Points, in no order, along strands that fork, close into loops and pass close to each other.
(in the rows, 128 means zero)
Two points are linked if the straight distance between their rows is under 197. Some points are linked to none.
Z911: [ 78 130 114 154 106 164 168  47 131 128  83 138 117 154 165 107 137 114
 102 125 119 132 161 105 115  95 138 156  71 148 103 125 166 127 122 168
 147 201  64 131  99 137 171 140 140 105 126 176 164 126 128 161 125 116
 164 123 100 148 116 104 108]
Z596: [147  97 117 140 123 165 155  95 119 172 193 131 103 143 135 117 131 109
 113 130 153 126 125 111 110  81 163  76  90 122  77 116 161 109 119 118
 104 187  55 140 117 133 177 131 187  72 114 184 101 135 134 134 115 140
 127 124 107 185 156  97 114]
Z816: [152  66 101  93 159 139 139  98 145 126 214 120  55  94 106 145 122  93
 114  98 121 103 103 151 133  94 182  67 143 147 116 144 117  91  78 121
 147 146 114 163 196 148 106 100 188 182 125 151 109  90 132 108 137 144
  79 105 163 145 163 202 158]
Z993: [141  66 113 141 112 140 147 112 107  71 127 150  61 142 117 141 110 137
  95 114  98 131 207  99 148 133 112 100 104 112  65  70 170 104 104 134
 122 116 106 107 155 128 112 101 134 180 121 141 195 184 145 105 140 121
 146 163 112 157 138  90 125]
Z701: [152  90 143 107 126 105 106 153  86 117 140 120  72 142  96 135 144 113
 124 109 189 151 147 143 113  96 134 100 154  60 119  87 167 105 145  64
 108 122  97 102 164 144 111 142 139 152 191 118 188 168 104 103 138 112
 135 162  98 200 143  49 106]
Z957: [182 144 147  98 124 129 104 124 137 121 199 123  99 117 124 105 145 146
 126 135 167 143 133 162 153  86 113 127 188 107 118  90 131  92  82 118
 137  62 107 127 200 141  89 150 137 145 126 143 178 149 114 133 133 126
 132 148 108  96 115  78 120]
Z738: [ 92 126 117 144 131 117 163 167 121 190  93 138 164 158 134 141 144 121
  72 130 121  85 172  97 151 131 109 144 147  86 145 144 130 142 157 102
 107  91 133 151 120  82 114 140  52 110 149 113 118 176 144 100 145  99
 131 146 148 150 136  70  97]
Z194: [119 156 123 144 159 122 125 132 154 187 178 109 154 129 112 142 118 111
 126 146 153 113  83 145  73  83 173 139 127 136 100 143  47 145 145  92
 100 181 118 172 142 139 181 160 126  71 106 119  31  84 133 132 134 120
 111  65 137 139 170 171 102]
Z41: [112 147 165 133 180 134 109 164 121 123 131 106 125 109  98 110 155 170
 171 101 124 161 103 159  80 164 123 135 159 128 131 105  98 135 130 103
 165 115 152 117 119 148 137  99 136  56 134 121 106 110 110 158 155 160
 141 112 124 147 160 159  98]
Z696: [181 151 134 129 127  98  62 133 148 128 131 139 149 113 152  89 120 163
 143 144 141 178 117 104 182 119  79 193 149 161 113  98 135 119  67 179
 159 105 144 134 158 122 118 166 126 169 116 133 145 131 138 151  98 137
 139 120 138  72  85 163 131]
Z764: [125  68 131  94 167 147 133 127 133 109 178  91  75 103 119 161 115 102
 102 111  93  99 109 133 130  86 181  88 144 125 135 151  81 123 121 109
 138 140 122 193 195 141  87 102 156 152 119 136  84  72 138 101 164 139
  56  97 159 129 144 172 136]
Z604: [114  85 164 168 143 154 132 124  95 147 123  99 105 119 116 138 140 151
 127 151 104 137 175 127 169 114 145  84  95 169 103  90 164 132  95  96
 143 162  99 156  92  88 157 102 103 102 101 147 105 139 178  95 147 184
 112  95 162 170 175 136  93]
Z581: [123 101 171 118 120 134 154 133  87 122 105 123  77 132 118 145 129  92
 116  73 168 145 168 110  99 107 152 120 134  75 140 111 163 131 171  93
 115 155  82 100 143 140 136 106 142 109 186 119 160 156 116  88 128 115
 106 141 100 209 131  53 135]
Z931: [159 138 129  83 142  80  76 192 121 148 125 110 101 131  87 134 125 160
 171  96 176 166 155 138 183 149  85 155 155 115 131  69 138 133 102 110
 122  64 138  82 164 128 116 113 123 166 165 133 176 183  96  91 122 144
 163 143 104 141 131  81 157]
Z519: [211 136 100 124 147 100  67 129 174 126 159 137 135 103 158 109  97 132
 142 127 144 146  90 146 204 138  74 150 121 185 101 122 126 124  56 141
 169  99 161 111 157 116 120 148 138 189 110 122 124 122 156 137 110 142
 110 140 138  72  81 178 163]
Z729: [132 106 166 129 116 142 105 176  97  46 117 112 121 134 139 132 120 129
 141 113 131 159 110 132  76 113 127  90 154  56 160 142 101  95 221  67
 129 133 141 131 131 133 106 134 141 123 132 101 190 128  92 126 157 120
 130 153 168 131 156 113  82]
Z42: [135  94 113 115 146 140 155 147 143 160 170 109 118 143 129 142 135 110
  98 170 108  74 112 132 132  71 159  95 135 106 140 169  90 121 129  72
  97 118 131 193 186 119  99 142 120 135 104 136  74 102 152 120 164 126
  66  97 154 108 142 147 122]
Z702: [165 118  70  86  96  90  92 171 152 101 184 128 129 102 122 139 102  92
 156  99 161 139  79 165 125 171  88  92 143  92 154 154 116 128 149  96
 121  93 152  98 127 134 113 114 151 126 146  92 129 160 139 130 111 116
  96 195 139 116 105 123 161]
Z453: [156 188  98 123 161 133 159 167 158 141 159 156 155 182  92 121 132 163
 141 164 106 132  90 169 136 192 141 149 133 108 128 189  88 118 120 147
 100  86 154 130 118 132 110 145 114 107  87  88  67 107 129 145 127 108
 166 111 102  91 102 171  98]
Z694: [144 108 121  90 111  77  98 165 127 100 137 115  82 108  92 142 117 128
 133 112 155 157 159 125 147 159 119 141 147  93 130 101 145 122 116 111
 116  55 157  99 191 145  85 115 114 189 153 119 184 164 125  88 134 113
 133 158  96 145 122  84 176]
Z201: [183 115 126 131 121 125 104 120 136 129 162 130 131 141 129  99 128 128
 157 125 157 135 111 145 137 156 132 103 116 128 114 120 138  98 117 110
 109 129 126 132  94 122 155 142 158 146 126 137 118 155 114 150 112 144
 133 129 133 120 123 136 147]
Z284: [125  82 209 172 132 142 125  79 101 137 117 140  95  84 167 121 118 107
 108 131 149 128  98  90 131  31 177 104 124 134 145 134 157 129 142  98
 144 214  96 135 150 130 144 127 153 142 154 128 122  89 135 106 118 130
  88  82 138 145 126 129 141]
Z459: [140 165 122 132 149 123 137 184 141  96 143 131 149 147  97 143 133 149
 154 139 116 141  46 165 112 190 113 122 151 109 127 163  65 126 167 123
 120  76 189 146 131 146 105 136 109  86 114  91  70  74 117 150 149 100
 135 127 140  95 117 182  85]
Z281: [115 112 124 136 140 155 162 130 120 166 184 131 134 127 123 109 152  86
 119 114 180 109 119 110  70 115 161 100 113  88 121 152 114 139 151  94
  81 180  72 159 122 116 155 122 170  63 146 158  62 124 136 138 133 136
  90 114 114 178 139  93 137]
Z602: [178  79 135 104 171 111 104 168 110 140 144 127  89 109 110 128 118 156
 110 132 110 120 177 123 220 124 106 131 150 165 100  87 157 130  63 124
 113  50 131 140 203 100  81 105 126 194 109 151 124 150 163 112 125 152
 123 123 145 108 124 135 152]
Z933: [145 157 177 178 119 115  74 120 109  62  76 106 119  93 110 138 119 171
 180 104 130 165 118 135 130 137 110 131 131 185 129  62 141 113 122 138
 171 153 174 111  68 139 160 121 120 167 134 112 157 141 135 140 127 144
 150 125 167 118 128 180 122]
Z828: [ 88 199  81 127 127 104 138 152 133 220 131 133 173 129 158 111 120  85
 157 119 159  99 110 117 133 148 137 169 108 154 141 150 107 148 110 146
 100 145  99 100  89 116 152 111 128  70 128 140  78 115 101 139 113 129
 106 121 105 150 110 114 177]
Z935: [123 102 134 157  92  97 114  99 122 158  70 154 167 128 204 137 101 107
 112 161 139 105 159 100 153 129 120 137  97 128 171 163 157 155 172 123
 108 151 160 127 106  89 162 161  85 216 152  92 143 153 137  96  98 121
 112 133 150  86 112 116 145]
Z463: [ 76 119 159 189  96 132 136  85  88 140  71 127 126 120 174 147 116  87
 127 101 137 112 145  91  86 117 146 124  76 129 151 161 147 140 175 137
 116 230 112 116  80 120 177 121 138 129 139 130 118 121 102 102 121 132
 110 116 136 154 138 134 171]
Z434: [105 124 176 117 151 123 131 117 107 165  88 119 113 110 145 128 142 138
  96 130 145 135 149 103 136  41 137 152 150 133 148 101 162 129 105 125
 158 135  86 147 189 130  99 144 131 131 149 128 168 109 142 125 153 127
  95 116 121 140 106  70 123]
Z324: [149  95 157 185 112 154 126 110 113  31 127 121 117 146  94 123 148 167
 133 168  86 154 130 152  90 166 128  73 130 105 107 114 116 107 156 127
 131 131 168 158  87 136 155 116 146 141 102  98 147 130 136 145 110 145
 177 132 169  99 129 164  85]
Z377: [ 99 124 122 175 110 139 137  61 112 121 126 120 101 102 152 144  95  76
 136  99 115 140 117 111  95 102 158 110  64 145 134 165 128 132 159 158
 119 220 107 115  93 140 168  80 187 130 127 164 133  93 107 135 138 138
 104 115 131 166 150 145 180]
Z563: [160 180 178 137 118 104  70 145 121  72  85 138 161 112 127 100 129 183
 163 117 132 168 136 143 161 143  84 172 165 182 128 102 140 120 109 184
 161 111 156 114 111 126 111 168 116 166 118 103 160 152 113 139 102 122
 181 120 150 106  92 185 101]
Z715: [ 83 153 127 119 135 136 123 199 116  89  73 123 163 129 105 157 124 158
 151 116  65 131  80 131 112 142 104 128 171  99 157 162  78 128 193 108
 153  65 195 138 145 140  89 115  72 110 118  77 107  81 151 139 186 106
 112 138 170  64 115 169  79]
Z739: [163 174  86 128 119  87  93 104 173 147 133 125 157 105 147 142  92 106
 161 126 136 136  71 130 154 143 101 160  98 210 102 153 128 134  88 180
 164 145 144 101  94 139 148 146 146 160 110 124 123  80 151 156 101 127
 113 141 102  88  72 188 172]
Z680: [149 106 188 150 109 149 115  72 139 123 126 127  97  76 178 109 109 110
 114 118 163 144  78  90  87   4 160  96 146 119 137 118 152 102 136  96
 166 182 102 138 164 150 117 142 183 162 152 103 155  83 115 140 129  99
 100 108 133 130 108  99 145]
Z648: [134 163  95 127 119  92 136 123 159 217 129 157 192 163 171 111 125  91
  90 194 118 100 136 126 160 148 116 183 104 149 128 163 106 151 111 176
 105 138 140 138 133 119 141 170 101 149  96 123  79 113 142 126  98 109
 132 109 123  71  73 122 145]
Z147: [137  67 110  71 144 116  93 101 137 118 194 131  74  85 102 155 107  85
 116 106 140 120 117 151 165 114 175  71 113 161 131 120 151 101  80 119
 103 122 130 111 169 135 114  64 180 208 141 153 130 136 115  90 116 135
 107 116 139 158 167 166 187]
Z703: [143 155 144 128 107 162 162  98 149 149 119 165 167 190 124 105 163 125
  67 204 111 113 203 140 150 128 114 156 109 154  80 111 136 120 133 182
 109 148  88 155  98 105 127 180 109  97  92 148 128 141 124 147 112  98
 177 104  98 110 121 128  33]
Z71: [103 198 117 158 125 108 105 122 160 128  91 131 145 128 133 140  98 105
 139 112 119 142  61 123 110 162 115 180  99 211 115 164  98 139 122 184
 164 170 149  94  88 170 156 128 126 124 105 120 110  66 133 147 136 107
 112 128 105  87  95 195 150]
Z716: [101 110 115 139 141 148 190 166  99 161  72 147 161 153 125 140 137 168
 121 128 106 102 183 103 152 149 107 139 121 114 109  73 155 158 130 144
 137  88 119 129  72  79 144 110  42  95 136 112 124 175 161 105 135 129
 159 143 134 177 142 105  92]
Z91: [ 85 136  53 129  83 115 175  58 131 101 122 134 113 127 151 137 102  79
 155 116  98 127 130 144  91 167 151 110  60 134 111 177 117 147 136 190
 111 165 100  83 103 147 150 104 192 150 136 151 146 103 109 159 124 121
 135 147 121 136 122 144 195]
Z222: [146 184 133  82 156  87  88 171 128 184 116 127 180  95 171 132 162 135
 155 122 193  98  84 150 167  64 100 153 170 161 175 108 111 155 105  78
 125 114 156 172 155  86 121 154  61 104 154 120  83 119 124 128 114 125
  99 109 158  91 136 164 115]
Z470: [114 152 120 126 136 154 168 141 147 154  97 145 158 131 140 130 157 169
 129 129 118 144 178 128 161 135  86 149 112 169  90  60 168 127  84 150
 163 111  79 128  93 102 131 116  83  60  87 139 115 143 155 140 143 140
 154 114 110 175 151 123  82]
Z122: [146 104 147 122 143 140 142 179  96  73 153 144 115 139  91 116 150 146
 144 123 137 135 119 171 101 168 117  90 166  53 142 121 105 113 170  92
 109  76 167 129 106 133 102 110 129 108 142  92 172 163  96 132 139 128
 175 153 128 155 157 101  89]
Z761: [166 162 157 106 138 120 111 164 115 153 125 131 125 119 115 102 167 159
 168 104 178 149 169 144 182 150  90 144 148 143 114  68 138 136  79 160
 132  72 128  94 102 102 138 144 123 110 155 151 183 203 106 133 100 143
 191 138 100 160 163 122 115]
Z987: [147 184 140 131 150 150 159 140 129 111 147 146 143 167  84 115 168 167
 118 175 105 138 140 163 135 175 100 135 160 140 107 142 104 125 109 166
 131  92 132 136 114 139  98 159 114  95  67 124  88 129 128 161 123 130
 190  97 104 109 129 155  61]
Z334: [122  75 107 139 148 180 155  86 121 198 166 162 106  97 127 134 139  96
  80 152 152  84 149 120 153  87 195  67  94 144 111 140 178 131 104 110
  92 184  76 166 143 101 156 100 156 114 122 172  69 109 133  96 132 139
  73 108 134 183 162 124 142]
Z553: [ 86 156 146 108 174 154 118 138 121 142 141  95 108 110  91 141 142 160
 148  74 136 160 131 131 109 137 138 142 129 135 104  99 124 127  82 110
 159 137  97  95 129 161 156  76 155  42 149 172 140 117 113 129 152 169
 126 104 110 189 173 121 126]
Z80: [147 127 151 144 126 124  95 129 156  72 127 125  92 115 133 127 103 129
 104 119  84 138 116 121 108 118 119 119 138 129 118 137 119  94 143 148
 167 130 163 143 168 167 102 115 159 188 133 119 177  96 141 150 156 105
 104 145 154  93 104 146 128]
Z296: [127  86 110 106 149 140 161 144 122  76 121 133  65 153  87 140 139 154
 116 107  96 141 180 121 134 175 115 104 127  82  87  59 158 109 113 119
 122  79 117 109 125 136 109  84 119 126 139 133 171 176 123 110 148 133
 156 174 102 186 165  81 129]
Z346: [152 138 128 132  78 144 134 145 159 101 121 128 168 182 157 121 145 101
 112 155 130 111  93 162  85 149 104 108 156  85 171 224 108 149 215  90
  60 143 171 162  83 122 122 172 100 126 117 103  93 156 126 118  95  73
 136 142 138  63 131 124  86]
Z339: [130 160 120 138  95 183 157  73 148 112 109 146 131 164 142  97 153 148
 117 155 123 141 170 123 120 121 105 154  99 155  81 116 161 119 103 189
 146 170  77 126  88 135 154 174 133  82 107 185 169 143 116 185 105 126
 199 130  90 133 136 118  76]
Z221: [151  78  97 115 120 102 111 124 134  88 126 126  98 133 120 122 102 108
  99 141 138 125 192 106 146 150 113 148 121  99 107  84 177 115 118 158
 121  88 131  92 186 155  90 116 134 219 153 132 206 168 119  87 108 117
 154 155  95 118 122  76 181]
Z797: [124 125 153 126 126  65  76 131 123 136  93 127 142 111 161 132  90 127
 156 108 166 137 145 101 169 131 106 162 126 165 173 127 152 167 145 125
 125 134 151 118 124  93 138 126  81 197 158  90 145 151 123  91  98 125
 111 133 134 121 103 120 183]
Z599: [ 92 134 158 157 139 125 114 123 137 189 128  88 144 120 123 139 129 146
 110 161 112 126 116 106  83  70 173 142 136 171 112 140  64 133 137 119
 129 190  95 183 143 144 144 152 120  90 102 142  51  65 144 129 161 128
 116  55 151 113 133 156  92]
Z85: [115 183 111 123 145 116 127 115 160  96  83 144 151 135 112 126 137 159
 140 124  87 151 102 117 128 178 112 173 139 160 146 148 113 129 125 191
 173 108 142 113 122 149 117 116 117 130 123 116 120  97 134 167 128 115
 159 132 118  74  89 158 130]
Z146: [129 166 120 130 118 146 133 116  79  58  94 152 141 145  99 103 151 170
 170 136 105 151 125 150  97 193 122 124 129 116 137 118 123 145 143 177
 149 101 155  94  77 152 171 108 117 129 145 106 149 137  66 150  98 146
 199 162 114 129 137 143 113]
Z248: [ 87 111 159 144 157 152 149 142 126 135 141  89 130 122 109 136 155 158
 124 149  98 121 127 115  90  71 147 125 142 135 111 114  86 121 134 101
 143 145  85 171 151 143 102 147 127  61 104 142  84  82 148 139 175 156
  99  60 152 121 138 139  63]
Z597: [166 148 184 157  93 132  82 103 146  79 161 136 133 122 155  97 122 111
 133 136 197 138  56 126  97  49 120  92 163 139 135 159 149 118 162 110
 135 181 121 153 103 142 139 203 156 131 147 115 145 124 111 143  86  82
 139 151 118 113 134 141  89]
Z235: [168 126  52  88 116  99 124 146 174 123 157 151 132 131 120 148 102  96
 135 135 104 136  82 143 155 201  98 125 120 119 132 178  90 127 120 147
 122  92 160  93 126 145 109 130 139 138 129  95  91 129 159 129 123 118
 107 180 123  89  77 143 174]
Z807: [122 112 128 111 161 128 137 104 109 200 130 148 118  98 150 126 123  99
 109 137 133  90 153 114 186  91 150 124  90 171 115 122 168 133  83 124
 112 148  91 138 135 100 136 104 140 130 129 157  96 128 126 111 141 150
  94 112 129 174 137 123 159]
Z320: [120 100 148 154 163 154 154  99 140 110 163  97  84 140  99 130 120 161
  92 140  79 156 156 125  93 129 149  97 109 139  87 118 111 117 117 126
 151 144 101 142 154 140 123 115 149  64 100 157 111  98 164 140 161 150
 110 122 126 146 148 126  91]
Z15: [119 178 111 121 129 142 149 135  88  74  66 150 179 172 107 120 163 184
 184 161  68 142 124 138 144 203 107 173 118 149 127 144 128 156 110 210
 155  88 156  97  88 139 138 127  84 122 121 112 101 118  96 179  95 131
 204 130 102  94 120 181 108]
Z396: [157  97 129 127 117 129 133 102 149 178 151 165 158  93 168  95  98 102
 105 141 184 125 125 125 143  62 140 148 148 113 189 123 182 142 121  98
 145 135 123 142 152  90 103 167 129 159 168 102 148 129 122 120  91 143
 124 119 117 129 109  59 198]
Z361: [101 136  76 113 162 132 178 113 140 116 152 127  98 123  90 140 111 148
 168 106  75 128 112 143 114 210 154 119  89 144 101 142 113 125  77 152
 148  86 157 100 132 142 122  85 156 110  96 145 121 100 132 142 157 164
 133 141 104 143 150 161 171]
Z371: [ 92  71 152 178 115 150 171 134  98 103 106 103 116 150 119 166 151 148
  97 151  63 105 135 121  87 123 148 101 134  58 140 161  94 123 208  84
 103 133 147 163 109 122 112 122 116 123 102 110 109 124 159 110 158 122
 118 112 183 112 136 110  98]
Z8: [152 157 173 150 125 155 138 129 131 127 153 118 164 136  96 101 170 167
 109 187 119 147 162 154 119 126 141 136 148 167  93 103 138 116 122 143
 120 137 115 173  96 109 123 170 121  72  78 141  98 122 154 154 150 136
 166  81 117 129 139 151  30]
Z474: [ 96 192 145 151 103  88 102 147 156 170  93 116 191 129 133 138 135 109
 109 138 129 100  84 116 105 118 112 167 122 144 149 167  98 144 176 114
 106 151 157 159 106 146 167 168  99 128 117 102  84  99 134 135 125  79
 129 105 144  88 119 161 103]
Z98: [ 63 106 140 145 121 157 168  94 106  87  59 121  96 136 111 174 121 138
  75 111  62 149 201  91 129 139 143 143  95 157 136 103 170 142 124 150
 157 149 101  93 119 132 104  82 101 136 126 154 174 116 141  96 147 110
 119 159 114 179 144  99 130]
Z618: [ 86 139 156 137 126 130 147 151  90 147  98 121 131 123 143 132 133  92
 137  88 179 115 130  88  72  98 168 131 167  63 173 142 112 151 195  63
 107 142 115 143 153 105 123 121 124 103 194 104 127 127 108 106 113 122
  85 124 119 170 144  87 132]
Z227: [126 102 169 124 171 157 149 173  95  97 151  99 114 111  79 138 166 182
 164 129 117 144 120 174  80 155 143  78 162  88 128 110  97 131 149  74
 146  83 153 154  92 129 126 101 123  51 134 117 116 130 125 148 146 164
 148 102 137 152 183 126  75]
Z406: [101 183 116 114 172 158 149 124 137 143 125 115 122 135 102 133 164 190
 149  82 120 150 150 153 126 141 104 146 117 151  93  66 143 129  63 152
 182 112  70  90 127 129 136 104 112  30 100 180 151 143 111 163 151 152
 156 129  86 179 167 110  93]
Z772: [138  97  91 132  81 111 128  96 164 186 107 156 172 114 194 107  96  80
 104 170 162 112 158 111 145 119 120 143 103 139 167 147 180 164 141 135
 108 152 139 121 122  85 140 158 121 170 142 124 149 152 113 122  70 144
 102 144 113 109 107  74 187]
Z240: [155 107 144  81 132 128 100 134 130 126 180 112  89 111 115 117 131 117
 138 105 188 127 103 149 114  66 142 100 170  73 129  94 127  75 115  49
 118 101 104 113 197 159 110 122 165 145 150 134 164 138  98 125 137 117
 122 141 128 150 137  92 132]
Z366: [110 105  80  95 151 125 123 115 126 113 154 108  90 101 102 165 100 112
 163  86  83 114 117 140 167 178 153 122 103 175 132 124 138 114  69 141
 112 100 141  94 135 137 124  51 151 165 109 150 121 122 120 129 139 154
 103 130 129 151 154 176 194]
Z503: [140 109 162 139 111 114  83 100 157  77 128 128 102  89 154 104  88 123
 119 116 149 132  63 112  85  35 130 114 152 114 120 130 128 109 124 133
 185 142 138 121 179 179 114 142 176 177 164 108 177  79 134 132 146  90
 107 157 124  93 101 132 136]
Z96: [149 109  99 134 160 127 164 132 151 210 164 149 123 164 118 122 135 105
  93 187 128  54 147 121 146 109 164 104 117 115  95 147 122 127 120  86
  71 129 114 192 146 103 131 156 121 111  84 150  75 134 151 125 143 128
 110 105 135 131 143  95 107]
Z834: [106 119  99  95 146 106 130 145 120 174 101 128 126 119 136 135 105 117
 135 108 119 117 155 109 193 185 114 163 121 148 178 124 126 162 126 132
 107  81 162 115 131 103 110  87  86 183 133 102 128 159 132  84 131 127
 109 129 137 127 121 129 187]
Z950: [103 125 112 106 141 124 151 161 111 174 132 124 135 152 139 140 153 112
 101 103 158  92 145 100 129 111 133 139 161  66 172 152 119 156 152  67
  95 107 110 143 142 110 101 108  89 105 168 102  92 168 136  95 138 125
  96 135 135 165 126  81 126]
Z660: [133 132 198 164  78 159  85 139 113  42 114 124 129 116 147 127 106 123
 150  98 171 147  78 141  51  77 123  90 157  83 157 154 106 118 205  91
 131 166 150 156  98 135 119 166 152 102 151  98 176 123  94 144 122  95
 114 144 141 116 165 143  60]
Z547: [157 124 131 134  97 137 111 111 129  89  74 146 158 154 163  88 134 144
 145 176 116 125 179 103 162 163  86 160  81 173  95 123 144 136 130 187
 124 131 144 110  88 108 176 174 117 194 112 123 136 165 123 135  72 141
 194 109 140  66 108 160 103]
Z789: [102 159  73  79 101 104 128 151 138 176 159 146 164 119 147 114 129  92
 173  97 167 128  97 154 139 182 121 146 123 121 136 129 130 135  97 142
 110 125  80  54 103 130 154 116 161  77 147 149 136 138 103 166 110 146
 135 151  93 170 109 114 203]
Z215: [191 104 120  67 150 113 116 153 137 162 177 120 100 128 131 120 145 143
 106 153 143 135 175 137 198  92  88 146 165 126 122  79 139 133  54 126
 127  53 110 107 205  97  94 130 146 152 124 162 150 161 154 122 109 132
 123 142 109 111 106 104 164]
Z487: [157 170  89 105  95  89 103 120 148 160 199 151 188 102 155 106 122 115
 152 128 193 141  98 158 148 146 104 147 172 129 159 115 144 127  76 149
 139 122 108  73 134 120 136 165 163 101 148 145 152 140 105 154  79 146
 133 148  96 128  85 106 181]
Z425: [121 115 150 177 110 136 152 113 120 127  66 132 160 162 144 110 134 147
 108 159 104 115 168 116 144 147 122 146 107 130 139 136 156 134 179 151
 114 133 140 147  75 108 152 168 107 179 116 116 141 153 142 115 113 123
 158 117 149  77  99 140 114]
Z317: [154 136  47 118  92 104 132 131 188 152 133 133 170 158 155 135 102  95
 124 170 123 108 104 133 167 204 101 160 115 112 146 203 121 150 146 158
  97 121 157 123 119 113 114 166  89 160 122  82  96 126 144 119  85 109
 120 144 121  58  61 118 169]
Z565: [ 57 128 146 141 136 140 145 167  91 119  83 100 165 128 107 170 136 161
 113 148  36 111 136 106  83 113 137 127 163  78 159 142  96 129 166 114
 130  86 161 144 143 141  87 117  96 117 100 105 109  77 169 113 198 129
  95 107 187  97 131 113  84]
Z285: [101 139 173 163  95 146 128  67 119 110  62 133 143 135 160 116 136 116
 121 121 143 148 145 108  77 110 143 125  79 120 121 126 150 126 168 139
 131 219 105 130  63 135 188 154 156 125 151 142 157 145  87 143 107 132
 156 113 120 124 120 108 121]
Z823: [137 129 102 141 157 137 138 100 141  94 170 117  94 138  83 112 122 160
 160 129  86 150 114 150  88 178 172 118 108 133  68 116  89  97  83 148
 159 121 118 107 137 150 162 112 166  98  85 155 137 118 129 172 160 158
 144 121 106 131 147 142 133]
Z576: [103 162 138 114 166  98 110 156 122 195 102 107 143 103 132 126 157 121
 135  95 166 103 104 135 136  74 132 161 164 160 152 108 101 135 104  81
 143 138 114 167 153 123 132 124  89  92 150 127  66 107 122 132 152 124
  78  88 156 129 141 157 131]
Z968: [161 116 110  71 130 123 130 156 171  65 172 120 112 141 125 138 124 128
 111 136 108 131  82 141 113 130 114 105 158  88 115 178  76  84 123 134
 156  85 167 151 198 161  72 118 154 154 116 126 160 101 154 138 167 105
  99 164 147  94  90 116 131]
Z18: [139 176 139 125  74 128 102 181 141 108 106 125 194 143 158 150 128 121
 126 159 146 101  81 128 122 113 102 127 146 124 181 205 112 142 217  94
 100 130 182 163 102 122 113 182  69 120 110 101 113 115 147 117 113  76
 118 135 133  62 141 143  93]
Z913: [114 137 105 139 149 143 143 156 136 184 187 125 156 140 103 140 123  84
 151 114 163 102  87 148  50 142 170 124 123 101 120 154  59 145 166 104
  80 184 100 137 120 127 153 135 147  51 122 129  37  99 122 135 135 129
 103  99 120 158 141 154 133]
Z422: [135  74 120 103 167 142 121 147 103 114  90 123  85 127 103 148  98 138
 125 122  71 113 176  90 221 165 129 145 108 184 140  96 143 143 104 133
 112  77 158 116 131  89 100  75  85 195 108 146 126 154 163 102 142 146
 115 133 156 115 142 158 172]
Z226: [139 177 161 143 127 155 123 130  94  98 120 127 130 124 102 105 161 178
 176 115 154 141 152 148 123 155 113 133 149 134 112  63 149 121 103 154
 145 106 137  94  81 140 147 129 124 108 146 144 176 168  86 133 123 148
 214 131 113 153 167 132 100]
Z233: [141 165  88 113  96  92  76 104 151 105 156 144 169  98 141 103  88 119
 139 114 190 168 120 147 146 135  78 176 153 107 162 125 155 135  95 183
 154 113 140  77 127 154 134 167 123 153 168 130 188 153  85 124  85 135
 145 160  92 122  83  74 165]
Z507: [106 134 139 102 158 119 130 120 117 202 128 122 119 118 135 124 132 127
 107 110 129  94 125 114 167  79 126 149 133 182 151 106 118 145  84 130
 145 115 121 154 177 116 119 109 123 123 138 150  88 113 138 127 148 144
  75 114 139 123 102 133 150]
Z846: [ 93 125 111 145  96 124 132 109  88 143  64 132 120 116 151 150 113  89
 150  96 120 129 151 110 139 150 152 143  85 145 144 124 156 154 180 126
 104 157 115  95  82 112 145  78 113 149 145 121 157 162 111  99 123 143
 121 155 120 176 141 107 172]
Z419: [ 60 184 126 166 136 103 128 119 130 212  74 118 169 131 131 119 131 107
 105 131 108  91 129  89 118 121 144 180 103 172 137 162 107 144 122 158
 123 150 125 128 108 135 163 139  96 111 123 156  90 100 108 120 149 123
 131 101 142 137 115 137 146]
Z381: [ 50  79 136 157 104 152 168  73 109  99  87 118 107 155 121 157 120 127
  38 129  34 107 184  71 126 130 152 104  87 127 138 152 151 135 149 161
 118 168 129 133 118 132 114  97 115 166 107 151 146 121 175  83 149 113
 106 119 135 121 130 118 118]
Z31: [ 93 132  59  99  76 107 128  88 128 126 119 122 132 114 165 146  94  77
 165  93 110 131 128 135 145 175 121 136  83 148 143 138 136 147 143 167
 111 144 133  68  97 134 124 104 146 168 133 117 169 141  97 115  95 131
 126 180 126 131 112 140 212]
Z548: [151 127  86  54 115 131 124 165 163  73 176 115 132 133 133 124 115  97
 125 110 144 126  64 151 101 132 103 100 153  62 160 189  79  99 163 101
 132  89 195 129 169 156  80 129 147 100 152 107 143 117 144 135 131  97
 105 179 125 104 123 110 117]
Z17: [ 82  52 152 200  80 148 189  97  87  76  92 125  97 160 110 166 137 151
  80 140  43 137 192 105  98 127 131  74  97  71 121 129 149 130 176 125
 118 164 137 153 103 115 135 105 116 138 111 120 135 128 184  93 134 148
 130 131 163 117 136 112  86]
Z770: [146  97 107 113 145 152 176 140 106  77 137 145  96 154  80 134 147 163
 134 122  94 127 144 144  99 204 133  84 140  51  97 107 150 121 133 125
 125  58 161 110 123 151 102  80 137  99 125 111 156 171 110 143 125 139
 179 170 112 149 144  95 110]
Z969: [189 125 171 156 127 109  93 105 148 137 171 148 126 120 159  84 143 116
 159 149 188 132  72 143 114  68 142 108 124 164 120 119 147 104 111 108
 121 170 111 149  99 107 159 177 160 125 113 117 104 110 112 161  94 118
 130 108 137 128 125 165 127]

A tip is a point with one link. Name the tips that can be reached along the links from each point below, in the order of the rows.
Z91 => Z98
Z618 => Z201, Z933, Z396, Z547
Z576 => Z434, Z222, Z96
Z317 => Z284, Z648

Name the points in between on the shortest way along the links from the first point to the second, in order.
Z8 / Z98 => Z987, Z453, Z459, Z715, Z565, Z371, Z17, Z381
Z772 / Z618 => Z935, Z797, Z834, Z422, Z602, Z215, Z957, Z240, Z701, Z581
Z281 / Z366 => Z913, Z194, Z599, Z248, Z320, Z823, Z361
Z285 / Z459 => Z911, Z339, Z703, Z8, Z987, Z453
Z696 / Z761 => Z519, Z739, Z71, Z85, Z15, Z146, Z226
Z146 / Z701 => Z226, Z761, Z931, Z694, Z221, Z993, Z296, Z770, Z122, Z227, Z41, Z553, Z406, Z470, Z716, Z738, Z950, Z618, Z581
